Points, in no order, along strands that fork and pass close to each other.
In the rows, zero is written as 128.
Two points are linked if the straight distance between their rows is under 178.
vumo: [146  82 171 186 138 124 146 219 122 116 141 119  52 160 129 154 118  91
 140 102 114  97 101 163 101 196 134 158 144 151 127 137 126 156 122 137
 121  71 163 112  90 155 120 129 168  65]
dazo: [163 143 109 108 120 126 154  54  99 159 119 146 174  93 111 104 187 151
 147 108 125  81 107 118 149  95 116 132 176 120 121 138 118 148 102 168
 149 153 166  98 127  84 140 137  75 176]
pabo: [142 160 170 177  82 117 105 147 174  91 102 150 127 179  80 142 104 169
 147 142 123 182  93 135 121 160 123 175 176 119 159 113 100 169 100 139
  94  67 117 103 162  97  71 146 178 152]
lar: [107  82 108  91 149 124 136 104 100 178 124  97 113  76 117 141 134  76
 153  71 164  96 141 102 122 144 104  91 128 103 120 150  97 110 143 139
 149 167 184 124  23 168 116 176  82  95]
bigi: [153 126 122 156 104 121 157 134 105 100 135 161 126 109 219 117 153 122
 126 113  74 109 177  81 158 124 122 159 176 108 139 127 119  87 124  95
 150 126 100 122 119 132 144 147 161  85]
guri: [123 166 106 140 146  57 167 157 130 110 130 147 146  99  79 133 116 117
 188 146 143 155 145 169  94 101 130 145  72 143 116 110 165 128  98 137
 130 129 113 167 161 133 154  73 193 174]
makiz: [119 138 127 119 122 150 139 140 198 126 125  94 125 141 150  87  63 133
 109 150 165 159 141 129 107 122 149 139 128 117 132  95 121 140 160  97
 123  72 118 173 111 122 110 112 129 122]
fozim: [ 94  81  97  95 118 108 143 113  94 134 120 103  99  55 161 126 143 114
 136  87 115  72 189  88 160  91 126 149 101 100  91 114 144  99 138 123
 113 128 164 117 126 131 139 141  80 133]
kogeb: [138 131 119 120  96 208  92 167 142 120  97 148 111 154 175 175 177  81
  69 106  91 156 139  81 124 178 135 125 153 141 150 141  97 129  89 154
 176  94 134 111 136 135  99 158 117 105]
foduz: [ 83 119  91  90 144  72 175 140  96 151 142  98 188  70 114 148  76 148
 163 153 151 120 157 167 135  51 174 111  67 141 108  84 133  77 164 114
 117 190 128 101 153 131 173  83 155 134]
vul: [131 135  79  75 106 186 116 151 159 172  96  69  97 118 133  98  90 131
 109 120 167  88  98 107  87 157 116 111 108 101  82 154 131 116 118 101
 159  83 189 174 116 155 103 161  98 107]
radom: [ 56 185 124  61 138 127 105 145  97 153  92 115 155 101  91  90  75  99
 158 148 182 152 165 110 121  77 160 136  44 148 131  86 117  98 127 149
  80 177  61 126 142 141 129 105 142 153]
tuf: [ 85 116 126 163 143 209  88  84 113 136 164 109 142 162 108 173 164 139
 106 125 103  97 121 141 107 152 159  95 115 138  88 165 115 155 136 130
  90 109 135  70  71 104 160 137  83 124]
neked: [110  91 131 132 168 105 176  86 120 124 176 115 138  88 118 138 154 183
 165 131 135 118 142 164 182 110 159 102 107 141 165 134 152  96 128 111
 154 157 130 101  79 119 142 108 153 134]
Sefi: [174 147 132 177 113 123 102 122 129 130 121 145 154 135 134 181 192 126
 141 129 101 149  72 150  93 118  74 159 204 129 134 173 109 172  85 139
 124  71 105 144 136 124 114 137 109 120]
zumav: [116 116  92  92 114 152 131  91 127 178 119  99 107  83 144 118  94 114
 160  54 196  77 155  96 118 147 110 123 130  84 120 138  71 137 126 151
 136 133 143 114  73 179  99 145 111  86]
fep: [117 107 137 199 109 105 140 176 162  77 150 152 155 159 123 107  77 106
 117 150 132 157 111 151 128 152 114 152 150 142 104 122 137 155 137  68
 146 137 139 108 127 126 116  78 143 139]
zuke: [155  97 130 134 120  92 110 106  81 146 128 170 121 148 154 160 187 132
 116  81  69 107 112  73 154  84 160  78 113 153 108 140 162  89 167 174
  79 138 155  61  81 109 172 114  91 141]
bul: [116 124 169  77 150 100 129 129 101 102 113 171 114 105 137 143 177 142
 113  84 134 135 149 105 185  69 156 125 107 124 144 117 170  96 111  93
 136 163 114  52 175 133 158  50 111 157]
pazut: [108 112 176 135 152 109 132 141 163 116 172 120 205 164 176 151 153  86
  91 130 104 128 107 211 123 108 134 142 147 162 122 131 137  84 141 146
 116 105 127 132  63 132 137  86 108 129]
fuzek: [136 128 131 118 106 174 110  87 139  66 112 129 139 140 183 148 163 171
 108 159 129 155 124 129 176 131 109 125 111  89 165 130 144 125 107  95
 193 107 102 140 170 141  99 131 126 155]
diz: [136 139 136 145 128  96 103 122 140 136  76 129 100 165 139 105  90 115
 111 146  86 105 131  92 119 172 102 119 137 110 146 110 123 123 148 114
 101 143 121 136 139 131 120 156 149 110]
ritu: [165 120 157 113 105 137 112 138 151 149 112 173 141 120 144 130 217 113
 131 129  98 173  82 113 119 108  80 105 209 124 127 185 103 155  72 109
 116 106  98 160 130 104  96 134  76  98]
kena: [105 100 127 119 129 175 145 162 136 150  89 113 108 167 122 110 138 144
 118 155 172 119 137 108 145 170 153  69  79 125 117 117 131 114 153  55
  91 112 151  72 152 130 114 114 134 121]
zovi: [106 106 133 127 172 125 125 108 117 101 179  94 152 104 134 141  91 117
 141 151 142 120 163 162 183 131 120 107  88 129 154 114 172 114 141 123
 155 158 130 140 123 138 141 114 145 111]
sozan: [102 127 130 137 129  84 172 115  88 124 131 173 117  76  74 127 134 176
 181 123 124 203 140 163 160  39 172 194  85 127 127  95 150 115 113 109
 107 124 129  97 149 105 174 103 141 205]
laveg: [110 144 134  63 117 140 118  92 129 176 133  95 164 133 112 124 139 150
 144 146 133 142 115 115 110 151 156  93  73 142 152 129 135  84 155 186
 119 117 120 155  68 110 156 137 120  98]
zof: [135 124 168 139 116  97 142 166 156  65 111 180 132 148 124 106 102 114
 126 164 143 149  95 195 131 106 107 124 134 133 108  99 164 136 130  93
 132 109 122 156 181 144 135  84 130 136]
geg: [151 154 160 134 162  77  99 171 117 155 114 130  89 167  73 102 127 129
 116 111 132 124 102 147  66 178 107 185 164 137 144 130 144 153  46 171
 140 115 141 166 207 143 110 115 153 128]
guvon: [ 90 132 145  70 131 138  78 110 137 135 132 115 135 122  72 133 111  92
 144 142 161 177 171 132 146 101 154 112  47 163 153  89 154  91 151 161
 114 172  86 125 129 136 158 101 114 154]
zozor: [127 136 138 139 237 101  73 151  77 194  91 143 123 152  61  96  86  68
 172 110 171 114 142 119  90 154 127 136 118 160 102 112  82 153  78 161
 150 179 107 166 185 139  86 142 170 123]
bizi: [120 128 127 161 177  59 154 158  91 124 109 147 121 127  84 115 112 125
 146 127 138 114 151 152 122 116  94 136  75 143 127 134 168 111 120 126
 181 148 119 178 192 140 131  95 163 144]
mus: [129 138 128 115 163 112 108 161 112 180  55 105  80 140  70 104  48 133
 141 136 165 153 125 115 122 175 119 160 156 118 126 122  83 151 100 135
 112  96 121 143 176 104  79 147 177 142]
Pefig: [137 114  69  98 114 109 175  32  92 134 155  98 119  71 107 108 175 163
 166 122 145  81 133 116 150  74 148 144 171 126 121 153 153 143 138 182
 152 174 185  82  84 104 139 140  84 196]
Nam: [157 135 146 108 104 156 121 137 163 106 132 131 139 151 149 128 183 142
  90 180  82 166  66 130 113 133 133 113 174 140 128 163 140 139 130  82
  89  73 119 206 130 137  68 190 149 103]
nafod: [120  88 139 135 167  83 156 167 102 162 153 157 120 133  88 153  91  89
 186  84 139 172 146 129 139 119 151 143  94 117 101  59 101 158 138 159
 138 151 174  81 176 115 166  96 136  79]
zot: [168 190 122 124 108 168 104 108 162 128 163  90 104 151  98 144 177 192
  92 125 108 139 106 133 145 161  93  91 164 157 167 192 133 156 104 114
 111  94 131 117 108  92 104 167  89  88]
Sir: [155 153 132 128 128  61  75 106 121 120 152 183 140 141  56  91  99 119
 119 177 112 180 148 143 133 111  87 120 113 132 125  90 109 138 103 155
 104 181 122 133 182 116 154 183 124 152]
dadi: [ 55 111 111  76 187  69 205 164  92 168 135  83 187  80 117 146 128 121
 139 152 132 130 128 157 154  45 164 104 130 172 109  88 150  53 173 126
 145 183 161 106 111 106 176  87 114 144]
retet: [159 153 131 108 112 113  88  95 101 114 107 163 152 109  74 108 110 129
 145 159 137 157 128 160 137 134 127 134  99 124 146 100 120 133  95 184
 124 153 103 134 200 102 127 130 123 172]
surok: [ 91 105 121 151  94 142 159 144 115  75 153 126 162  96 189 118  76 136
 114 125 119 111 166 134 162 133 109 173 134  77 138 124 105 149 115  77
 208 144 109 120 179 121 106  99 137 108]
buvib: [ 79 119 150 119  82 146 149 147 126  92  53 115  98 128 119 120  82 121
  49 125 132  84 134 103 148 144 159 152 142 121 151  61 130 125 108  75
 103 149 134  84 180 155 123 104 142 141]
duduv: [143 140 172 152 115 178  83 155 164  92 122 168  88 181 121 160 144 102
  86 115 115 185 111 134 160 158 147 105 163 163 185 118  90 120  81 149
 155  82 123 103 141 144  74 137 124 118]
nogo: [130 127 137 152 102 136 140 140 155  82 134 130 123  83 111 151  99 102
 120 130 166 136 114 171  65 109 132 168 122 135 127 119 131 147  96 153
 112 136 102 136 124 135 134 119 135 179]
pibi: [164 114 138  63  98 116  93 108 115 108 152  99  95  77 135 119 154 118
 132 138 130 150 152 118 149 106 148 133 112 137 156 126 155 131 131 192
 132 116 133 145 113  83 156 125 123 149]
Lafan: [ 97 132 146 131  92 161 138 158 134  59 104 136 116 146 192 165 138 114
  73 134 112 121 130  96 152 150 151 145 152 139 166  75 147 101 104 113
 136 124 110 113 187 159 129  85 152 150]
lumas: [125 124 136 118 218  85  72 182 120 188 114 111  89 145  65  94  47 119
 161 104 166 141 149 140 110 137 115 138 166 133 109 127  86 183 108 165
 138 136 153 148 191 117  74 170 127 119]
furof: [ 92 131 126 159 200 114 111 155  78 163  93 126 150 144 110 172  79  67
 145 108 138 127 143 166 114 145 123 111 115 128 123 108 131 107  98 161
 131 174 132 128  88 179 144  94 141 126]
muvi: [142 126 135  79 105 123 147 125 177 161 107 127 143 132 163  88 179 130
 135 147 111 147  76 143 141  79 105 105 172 120 119 178 127 115 117  87
  92  61  98 191 112 130  77 135  96  91]
sivo: [100 113 155 113 111  69 147 141 116  91 114 164 104 100  91 139 143 180
 127 121 134 160 123 174 170  35 165 172  92 117 125 107 169 113  99  99
 108 134 124  62 137 158 172  53 121 161]
telun: [113 122  73 115 122 110 158  62  86 125 171  91 127  70 164 179 176 140
 143 100 113  35 155 108 150  75 125 146 172 130 123 149 168 114 147 148
 173 178 163 108  60 134 145 158 130 151]
tamup: [120 117 123 221 132 168 102 142 166  64 181 151 138 217 156 139 154 112
  68 128  80 126 126 152 110 153 129 139 134 157  84 172 134 133 191 110
 132 132 120 112  80 160  99 125 167 138]
likis: [143 105 127 187 102 180 121 140 147 100 147 117 114 181 129 161 106 128
  80 168 148 118  98 140 101 176 110 133  85 155 160 113 154 151 177 135
 104 127 130 102 151 132 145 137 150 126]
bisu: [134 145 132  97 105 126 134  81 114 157 131 156 144 127 101 129 208 157
 140 101  85 134 128  62 145 112 147  55 118 134 110 141 135  95 167 139
 129 128 158  85  33  98 167 112  97 111]
seg: [124 174 160  49  77 121 111  73 107 126 142  70 132  91 102 122 175 145
 142 154 155 146 134 106 126 139 161  98  99 149 151 141 197 121 136 153
 113 112 123 154  78  93 164 109 118 143]
mono: [153 154 197 128 137 142  88 142 147  71 158 147  83 149  93 132 146 145
 117 141 133 210 113 143 165 140 136 130 144 119 175 122 128 121  88 162
 136  92 118 139 162 145 110 144 114 109]
roke: [156 105 133 126 141  73 118 117 110 145 154 146 101  92  86  90 114 141
 127 151 114 127 145 122 154 125  75 133 104 131 120 115 106 137 126 163
  98 143 143 111 161 100 150 219 125 122]
zil: [123 116 135 131 152 111 147 143 132 125 110 165 150 135  94 125  86 126
 183 134 141 167 131 161 169 110 155 132  87 142 126  74 104 114 173 136
 121 165 133  89 135 138 170 100 134  98]
mak: [154 147  96 142 155 123 150 137 112 117  85 186 139 116 200  95 183  85
 117  84  77 126 191  78 128 131 100 170 210 123 125 136  87 125 122 124
 163 140 123 109 151 107 137 146 143 122]
valo: [ 89  79 127 201 150 167 101 143 140 100 171 137 156 174 114 103 133 135
  87 144  94  79 143 145  93 129 126 125 133 121  90 190 125 129 179  76
 107 161 119 126 110 147 111 116 106 143]
Sito: [147 148  92  76 147 166 121 170 133 157  84  64  73 114 169  88  70  70
 113 105 155  89 144  89  88 147 108 104 121  85 107 118 100 163 106 104
 157 117 155 166 142 134  83 143 102 115]
lefen: [153 109 129 196 122 144 117 129 164  85 181 145 195 188 175 154 164 106
  81 152 109 142 109 210 123  97 120 141 152 143 116 134 138 123 182 137
 102 131 124 132  60 163 130 112 138 133]
Baped: [124 166 158  99 134 134 100 141 126 157  68 114  67 129  93  81  85 142
 129 128 129 123 132  88 131 172 139 118 123 120 148 103 100 128 102 133
 100 113 137 154 146 120  93 188 132 122]
mulof: [138 129 117 157 133 110 140 174 206 114 164  95 148 170 108 109  54 123
 104 140 152 176 106 150 118 167 117 128 169 152  94 122 112 179 191  81
 134 121 142  90 120  75 106  76 173 122]
Sef: [193 155 101 130 128  78 149  85 126 151 161 128 149 149  89 144 172 164
 207 161 131 156 107 166 149 110  99  99 155 127 133 117 130 193 137 141
 142 116 138 138 189  58 162 153 145 155]
Begos: [108 128 156  42  90 101 167 100 149 144 119 132 169  65 112 109 143 152
 178 126 162 149 118 145 145  22 134 121 111 128 132 133 145  92 148 172
 126 138 119 161  69 117 155 146  78 165]
Sif: [162 177 136 149 172 100 106 150 121 143  95 153 122 164 115 136 169 124
 132 110 128 154  97 169  92 137  66 182 170 119 127 145 139 170  88 166
 126  91 133 177 154 124 130  99 114 132]
Kubil: [156 134 120 128 142 118 106 167 166  80 135 140 123 113 179 134 136  80
 117 113 114 168 173 144 146  88 122 154 119 144 162 111 153 115 149 145
 152 109  98 180 116 154 144 135 144 139]
vug: [165 142 113 156 100 127 120 165 157  48 170 152 105 152 172 129 152  87
 102 134  83 152 134 185 120 120 139 158 142 153 153 124 166 111 126 141
 148 104 105 188 126 179  96 125 215 125]
Tilif: [142 135 112 141  65 142 147 109 181  97 156 150 135 115 137  99 106 149
  74 152  95 122 174  96 149 144 114 145 190 104 135 136  91 160 108  38
 171 122 136 158 171 105  76 166 146 129]
zatu: [135 132 159  88 163 155  90 102 133 157 117 117  68 172 124 148 192 129
  78 119 115 157  78 124 120 141 151  78 126 148 178 127 171  97  61 151
 106  81 161 168 149 127 122 132 111 163]
zabir: [117 129 138  64  96 131 120 111 101 120 120 123  81  47 110 124 177 112
 126  91 127 117 169  74 162 137 140 141 101 111 134 133 157 109 122 143
 138 135 140 108 116 125 134 137  94 162]
vuz: [105 117 122 131 146 153  87 158 164  93 118 122 140 119 151 161 144  92
 145 107 130 202 148 145 117 126 143 163 110 147 146 145 148  94 151 179
 173  83 105 207 117 117 107  82 126 136]
Sazis: [101 123 120 160  67 153 128  74 129 152 172 130 177 119 106 154 147 187
 116 138  86 110 113 110 110 152 133  94 120 109 101 175 109 131 139 123
 131 106 164 110  82 101 150 155  92 102]
Lok: [125 114  80 108 153  94 127  98 116 170 116 101 122  81 131  75 133 114
 136 124 140 126 145 105 139 104  79 132  95  96 106 113 130 130 141 142
 106 152 153 143 128 118 150 163  92 127]
ser: [108 123 135 164 189  90 115 163  92 156 118 124 122 143 107 153 129 137
 160 128 120 146 108 184 105 169 145 132 112 139 127 144 171  87  93 170
  98 107 139 118  82 164 149  77 167 124]
kizif: [137 118 139 134 114 141 130 145 137  84 167 138 143 154 175 136 189  95
  82 157  68 155  76 170 124 118 145 127 156 165 154 167 170 104 130 103
 129  59  77 186 118 160  98 140 168 107]
faz: [ 62  93 120 161 132 200 126 108 153 147 154  95 158 162 126 138 126 132
  76 142 129  75 136 117 114 180 168  96 112 125  78 167 115 131 159  64
 114 168 151  78  88 145 146 123 113 126]
Nog: [156 138 129 143 153 100 143  94 114 175 123 166 177 158 132 137 188 177
 165 110 105 128 114 108 139 138  87  66 168 106 153 150 131 116 115 118
 178 141 121 139 164  92 125  96 113 132]
zuv: [110 103 121 214 125 165 111 150 152  97 167 114 142 172 167 172 125 103
  77 148  85  99 118 130 104 194 133 137  81 153 111 140 144 156 193  92
 120 114 133 133  86 145 123 174 161  99]
Vifip: [154 137 127 167  77 126  88 102 151 107 122 154 163 144 113 126  72 151
 123 127 104 161 110 131 116 109 101 173 152  94 139 116  98 158 121 155
  84  84 117 117 166  87 104 158 141 149]
Topa: [181 159 133 149 114 133 124 108 169 128 102 123 111 125 144 112 116 143
 119 117  79  76 135  85 130 163 115 128 175 131 172 156  99 149 128 113
 127 133 138 122  93 129 107 176 130  88]
mirun: [120  80 157 161 144 136 135 169  50 124 114 125  53 151 163 128 103 127
 113 100 109  89 138  87 150 190  98 164 150  67  98 121  98 171 105  73
 135 110 162 107 168 149 112 127 153 103]
mupa: [109  99  96 111 144 132 172 125 123 160 118 126 183  96 114 115  84 134
 177 157 183 136 121 164 143  77 170 118  81 124 113 111 117 103 197 129
  75 157 110  78 139 119 152  83 137 131]
tif: [ 96 129 161  79 132 121 187 134 184 192 130 117 165  81 128 119 140 142
 149 107 151 136 130 126 111  68 159 131 111 138 114 147 104  61 161 143
 116 119 119 131  26 109 131 126  93 124]
vigi: [110  81 127 119 149 127 144 161 103 162 105 143  64 118 134  87 130 123
 128 106 123 115 160 107 160 149 114 127 131  92 116 133  97 134 107  96
 138 113 150 101 187 130 127 113 108 102]
Riso: [ 97 134 115 113 209  83 115 148  58 144  80 149 134 130  78  92 111 108
 158 159 161  82 138 134 122 128 117 123  82 133 105 107  95 102 110 152
 158 163  89 161 182 147 111 134 155 138]
felek: [162 154  81 115 122 120 166 104 108 127  86  70 120  61 146  94  59 149
 143 135 198  83 106  85  66 123  94 153 109  90  80 151  82 160 142 146
 121 169  88 129 130 120 132 130 132 147]
tuni: [112 118 136 174  75 183 119 189 134  79  97 127 103 159 173 179 124  81
  90 126  95 143 135  85 108 176 114 155 128 131 155 116 139 106 121 132
 189 113 119 137 136 162 124 125 152 126]
dogo: [ 98 201 102  60 100 139 164 108  95 154  75 111 163  74  99  43  57  92
 155 146 186 119 123  80  76  95 146 134  76 105 111 107  85 117 121 136
  70 176  67 115 131 142 137 148 165 141]
denaf: [159 143  81 130 123 150 146  96 127 129  99  84 125  98 164 117 116 148
 140 163 171  62  97 107  85 111  91 159 160  98  96 169 147 169 145 109
  97 145  94 144 122 125 164 132 110 143]
doko: [118 113 157 184 125 127 133 187 106  97 117 133  56 176 126 158  82 117
 123 116  98 102 106 125 113 188 130 179 169 113 101 135 125 166  86 128
 131 131 148  88 133 147 110 107 156 117]
dedus: [176 147 122 137 109 145 131 112 159 124 106  80 118 152 163 144 122 137
 126 165 156  68  54 145  75 117 111 130 130 144 138 169 156 170 167 130
  78 115 102 166 111 122 141 128 128 118]
Vina: [122 132 131 126  78 150 109 147 188 129 103 132 137 131 130  95 113 114
 136 127 112 178 116 108  95 111 156 133 141 124 126 129 101 163 117 136
  86  67  90 167 136  92  79 154 134 143]
kav: [144 112 124 161  85 103 165 129  98  83 134 176 152 115 184 163 160 154
 129 119  76 118 157 135 156  84 158 147 143 128 145  95 142 111 126 137
 135 133 113 129 113 132 181 126 133 130]
sazu: [180 179 118 146 108 141 110 128 164 124 145 108 106 171 139 123 145 161
  95 118  79 103 111 107 139 167 119 121 217 176 181 177  96 172  93  91
  92  98 149 107 123 113  54 197 137  58]
beped: [114 129 149 120 156 103 114 201 123 148 112 151  73 167  95  94  93  91
 143 122 141 139 137 147  98 138 125 142 137 133  94  75 136 149  73 139
 129 116 142 186 188 158 131  92 116 125]
gakes: [126 135 135 158 119 104 124 102 133 129 102 161 116 122 123 109  93 139
  78 127  97 101 130 109 126 142 155 129 130 108 117 102 111 118 115  69
  70 141 123  87 154 146 117 130 129 150]
dop: [ 89 142 140 124 177 139  78 155 133 151 107 122 150 150  81 128 102  67
 140 137 167 181 135 157 117 154 130 116  79 147 130 107 141 110 131 175
 122 148 120 152  89 141 147  94 100 161]
vizog: [160 163 162 108 123 155  92 106 130  50 179 154 117 154 156 159 177 150
 112 150 111 222 109 137 196 112 124 110 163 117 164 126 130 136 102 105
 168  91  90 137 171 127 124 143 137 126]
nufel: [159 134 174 113 122  75 142 129 117 105 131 204 122 134 106 113 176 146
 138 137 140 185 129 163 151  91  91 120 131 116 132  94 141 139 121 101
 134 134 100 120 192 129 169  98 123 145]
ladar: [128  99 146 119  85 152 108  80 113 154 161 168 179 145 148 153 166 174
  93 109  64 125 125  74 140 135 145  63 132 125 110 180 129  89 133 111
 142 102 142  79  68 128 143 119  97  91]
nare: [132  99 168 170 174 135 117 185 113 164 140 140  79 170  88 131 135 127
 117 104 124 127 128 181  95 198 135 109 110 158 108 144 168 136 118 129
  88  94 182 117 121 144 116 118 162 117]
fizuf: [136 131 125 103 119 182 100  95 158 105 123 100 153 118 151 156 163 132
 154 143 153 211 101 122 157 124 135 141 113  91 147 126 146 137 152 153
 169  68  82 177 130 102 100 123 116 153]
zosem: [114 127 111 165 152 126 132 107 112 119 142 144 182 121 164 136  90 141
 141 160 129 142 151 152 155 119  91 125 131 101 143 119 139 134 110 122
 189 159 119 124 159 127 148  80 114 130]
fiz: [127 156 113 152 129  69 175 145  99 140 106 194 151 123  63  94 128 130
 203 128 148 181 116 158 115  63 163 153  86 116 107  73 147 122 134 122
 114 144 124 124 168 143 171 108 173 198]
bor: [144 141  66 114  93 190 120  80 195 140 128 108 166 133 167 108 116 168
 119 128 148  90 127 120 110 112 140 123 150 108 132 192 114 124 167 108
 141 127 127 180  68 151  76 145 120 110]
voli: [123 171  95  30 134 161 117 147 123 163 105  72  86 124 130  86  81  94
 121 137 206  98 150  77  94 163 135 103  84 110 109  83 110 116 115 145
 142 143 111 148 162 148 123 136 113 119]
lil: [125 133 139 144 139 141 138 161 191 108 126  64 133 167 142 118  29  94
 115 144 133 152  76 128  94 176 127 134 170 137 122 104  89 157 149 111
 142  92 129 144 130  88 105  96 172  94]
nuza: [102 148 109  45 138 131 130 121 153 172 136  78 131 106  97 107  91 112
 136 141 177 109 152 115 100 165 145  86  74 141 123 129 127  90 134 146
 138 144 131 177 127 115 126 116 110  81]
somop: [191 158 156 127 125  92 174  88 114 125 154 176 145 147 141 139 163 166
 184 142 151 163 126 158 159 115 113  92 163 126 147 106 143 155 123  82
 112 137 114 125 155 115 174 125 171 163]
zol: [ 62 115 138 151 119 128 147 104 112 124 167  94 143 133 138 131 121 147
  78 144 105  85 149  84 123 133 118  77 111 127  95 170 138 103 143  52
 118 192 160 104  64 151 151 155 123  95]
ker: [108 105 135 112 158 145 128 138 174 151 131  92 190 103 180 150 153 111
 125 132 131 151 120 154 129  66 139 142 128 157 100 135 130  53 191 162
 110  96 106 132  33 127 145 104  99 150]
bopon: [174 156  85 121  95 139 123 100 195 154 127 147 150 137 158 105 139 126
 124 130 108 122 125  95 100 125 146 142 158 130 163 180  78 132 146 127
 111 107 124 153  72 123  82 196 114  79]
veza: [125 133 101 125  91 144 136 124 149  73 132 101 133 114 202 109  65 132
  86 160 112  78 141  86 138 135 120 165 171  83 100 115 101 163 116  44
 173 128 123 160 167 122 101 136 146 133]
fiv: [138 125 104 124 115 103 125  70 106 141 106 147 160  78  91 119 141 147
 159 121 124  91 113 150 131  89 127 139 108 123 137 121 118 159 120 205
 115 153 121 110 158  73 129 153 107 191]
Vofev: [116 137  99 145  96 129 174  78  98 126 216  62 150  92 180 164 159 159
 139  98 123  51 165 138 135 121 140 125 154 140 152 141 162 133 160 115
 142 162 152 130  35 130 157 178 141  98]
vusug: [128 111 139 161 114 178 149 155 165 113 114  93  85 170 113 163 128 166
  96 162 148 146 107 107 101 195 154  89  85 158 141 122 147 126 180  89
 132  96 144 123 175 128 121 116 158 138]
Pafe: [157 135 118 126 193 116 117 109 104 162  95 151 159 158 146 116 119 136
 154 115 136 102 153 125 159 170  78 108 146 104 148 144 114 139 109 145
 181 186 128 148 165 136 121 107 105 109]
las: [105  83 128 124 122 176 147 149 123 134 124 140  96 144 152 114 123 130
  85  95 111 125 146  85 184 169 143  97 121 103 141 111 124 123 120  48
 138 133 185  65 131 156 128 132 116  94]
pude: [192 166 111 148 167  96 135  79  91 168 133 155 160 153 101 139 185 148
 198 109 132 119 101 146 119 131 107  95 157 145 153 132 131 170 127 178
 153 141 114 127 193  52 135 102  97 133]
kosi: [128  96 150 121 180  88 130 183  97 164 145 191 106 148  82  86  94  72
 161 122 144 149 153 136 129 104 144 150 114 160  67  62  92 131  98 171
 160 159 129 138 195 135 166  96 109 113]
Vov: [141 147 138 130 131 148 114 127 122 151 168  99  59 153 121 144 181 160
 107 125 119 133  91 127 132 166 142  61 121 165 157 144 173 126  86 111
 103  93 146 120 138 105 125 137 108  92]
kal: [125 119 123 133  94 158 129 125 155 117 142  73 132  96 155 173 106 101
 124 142 169 100 110 138  67 130 133 135  99 153 126 147 132 135 150 167
  92 117  83 130  94 125 132 116 108 117]
Gakat: [ 98 111  80 109 107 191 123 126 150 157 129  74 126 129 164 127  93 138
 112  96 170  53 122  96  88 147 116 113 124  84  81 163  97 100 166 104
 142 133 145 148  69 189  86 144 113  97]
tika: [138 136 154 166 113 158 115 143 118  80  97 122  80 136  91 133 114 128
 117 129 152 131 111 146 114 148 122 155  86 142 136 104 162 143 125 156
  86 117 116 130 140 153 126 141 152 166]
Lupid: [164 128 104 170 123 126 109  97  73 133 131 169 107 122 165 168 187 153
 122  78  81  74 138  83 151 112 113 136 134 132 125 153 111 115 130 173
 106 151 137  69  99 112 140 166  86 141]
Demer: [ 91 101  92 184 108 149 113  91  79 119 134 147 129  81 157 176 135 161
 149 120  96  70 156 106 141  90 106 181 131 101 112 138 103 159 151 166
 127 160 120  86 102 133 145 176  96 118]
vetiv: [146 100 151 107 113  97 186  88 101 112 181 147 129  80 141 159 141 157
 169 100 102  94 149 148 173  90 172 124 135 146 177 124 143 108 112 158
 138 170 144 104 125 118 175 143 131 152]
Kas: [ 78  68 132  91 138 116 152 123  87 160 174 114 135  86 111 144 142 110
 120  99 143  86 145 129 138 156 119  90  95 123  91 155 125  92 173  73
 129 174 167  89  48 180 144 152 102  93]

A fork is a point with three links. Follow the links from the first point to the second and name the forks in between, in order.
seg; Baped -> Gakat, Topa, diz
Topa; kena -> Gakat, faz, tamup, likis
geg; sozan -> diz
kav; lil -> zosem
Begos; bopon -> tamup, faz, Gakat
Vov; seg -> Topa, Gakat

A fork is a point with three links, a tip a point with one. Leave the first point through the second and follow the links. Name the first fork or tip that comes.
sozan; fiz -> diz
duduv; mono -> dadi
zabir; fozim -> Vofev
radom; guvon -> likis
Vifip; Vina -> zosem
vusug; kena -> dogo
roke; Lok -> Gakat
Pafe; Nog -> pabo
diz; Baped -> bul
